Each row is a point on a landscape with many peaks, with its height.
A climber steps from a point to whichever of its 6 nearest points has the largest rise for the distance, and stops where none of them is higher. Distance is the straight distance between rows; heights are no part of it.
j_519: 116; 101; 109; 92; 104; 109; 107; 106; 104; 113; 112  (h 523)
j_941: 125; 123; 144; 58; 101; 100; 56; 86; 105; 101; 87  (h 741)
j_966: 35; 73; 81; 123; 101; 92; 128; 103; 117; 99; 85  (h 493)
j_341: 142; 132; 124; 70; 94; 106; 67; 82; 89; 102; 86  (h 736)
j_833: 67; 57; 104; 76; 98; 75; 65; 77; 102; 89; 91  (h 807)
j_59: 95; 108; 81; 125; 98; 109; 139; 118; 118; 114; 110  (h 264)
j_286: 78; 84; 62; 129; 108; 96; 116; 109; 90; 106; 108  (h 379)
j_507: 168; 132; 109; 102; 90; 113; 94; 91; 70; 103; 103  (h 662)
j_763: 34; 64; 81; 109; 106; 81; 95; 95; 114; 83; 88  (h 647)
j_100: 96; 78; 119; 63; 104; 88; 49; 77; 84; 95; 89  (h 701)
j_55: 102; 88; 101; 83; 106; 94; 68; 92; 79; 101; 102  (h 700)
j_967: 64; 62; 82; 103; 103; 79; 79; 93; 85; 90; 100  (h 574)
j_957: 127; 115; 117; 76; 108; 100; 53; 71; 60; 92; 89  (h 791)
j_141: 60; 93; 78; 127; 112; 104; 137; 116; 115; 109; 96  (h 256)
j_97: 130; 121; 110; 84; 92; 102; 51; 55; 40; 79; 90  (h 737)
j_713: 171; 135; 101; 116; 86; 111; 115; 109; 77; 105; 114  (h 595)
j_971: 26; 91; 80; 141; 104; 97; 138; 111; 119; 97; 86  (h 380)
j_805: 161; 126; 96; 116; 94; 108; 141; 120; 104; 112; 127  (h 540)
j_389: 85; 103; 99; 104; 111; 110; 130; 111; 125; 111; 103  (h 304)
j_689: 144; 129; 114; 87; 101; 106; 76; 87; 66; 99; 98  (h 742)
j_446: 40; 71; 65; 136; 103; 91; 112; 109; 102; 88; 99  (h 491)
j_655: 178; 141; 123; 109; 81; 117; 135; 125; 112; 102; 125  (h 572)
j_924: 155; 143; 137; 77; 89; 118; 85; 91; 113; 93; 95  (h 705)
j_993: 127; 112; 114; 79; 100; 95; 73; 85; 75; 103; 100  (h 755)
j_309: 145; 123; 115; 92; 98; 109; 104; 109; 97; 105; 114  (h 619)
j_660: 36; 101; 81; 144; 98; 106; 155; 115; 121; 100; 90  (h 242)
j_363: 38; 38; 69; 110; 86; 57; 65; 77; 98; 68; 88  (h 439)
j_352: 93; 92; 115; 71; 111; 100; 86; 105; 123; 112; 102  (h 620)
j_707: 111; 88; 97; 80; 94; 83; 53; 74; 60; 90; 92  (h 712)
j_330: 79; 72; 110; 66; 104; 92; 67; 95; 106; 100; 92  (h 649)
j_191: 94; 80; 82; 109; 109; 94; 103; 103; 85; 107; 104  (h 532)
j_996: 125; 110; 96; 111; 102; 114; 132; 121; 114; 116; 117  (h 480)
j_551: 41; 53; 87; 90; 99; 79; 84; 86; 110; 82; 85  (h 821)
j_555: 174; 145; 112; 103; 84; 114; 109; 108; 84; 95; 113  (h 624)
j_36: 101; 90; 100; 84; 112; 100; 83; 102; 97; 113; 101  (h 637)
j_915: 46; 75; 95; 97; 109; 98; 111; 100; 124; 98; 92  (h 531)
j_531: 69; 98; 66; 156; 96; 106; 155; 121; 107; 107; 102  (h 7)
j_866: 61; 79; 82; 120; 110; 101; 112; 107; 105; 97; 105  (h 382)
j_583: 114; 107; 105; 111; 99; 115; 146; 124; 133; 121; 115  (h 814)
j_750: 140; 137; 141; 56; 98; 115; 53; 78; 103; 93; 80  (h 731)
j_375: 106; 100; 134; 50; 108; 95; 54; 89; 113; 94; 79  (h 769)
j_545: 121; 100; 76; 119; 106; 101; 105; 109; 79; 104; 114  (h 509)
j_516: 73; 107; 104; 123; 97; 112; 167; 126; 154; 119; 108  (h 210)
j_402: 62; 98; 94; 111; 110; 102; 144; 115; 131; 110; 98  (h 143)
j_69: 153; 129; 132; 83; 89; 120; 117; 118; 124; 103; 115  (h 625)
j_24: 33; 56; 67; 138; 90; 72; 95; 90; 100; 69; 94  (h 516)
j_990: 118; 108; 126; 73; 102; 104; 62; 90; 88; 98; 90  (h 759)
j_477: 72; 99; 78; 136; 106; 106; 155; 120; 117; 110; 106  (h 54)
j_381: 158; 145; 116; 86; 88; 108; 96; 101; 94; 102; 111  (h 674)
j_965: 111; 89; 92; 96; 101; 97; 79; 98; 69; 100; 109  (h 665)

Where does a climber stop that starts at each point below?
j_477 => j_551
j_519 => j_957
j_330 => j_551
j_100 => j_551
j_965 => j_957
j_381 => j_957
j_660 => j_551
j_341 => j_957
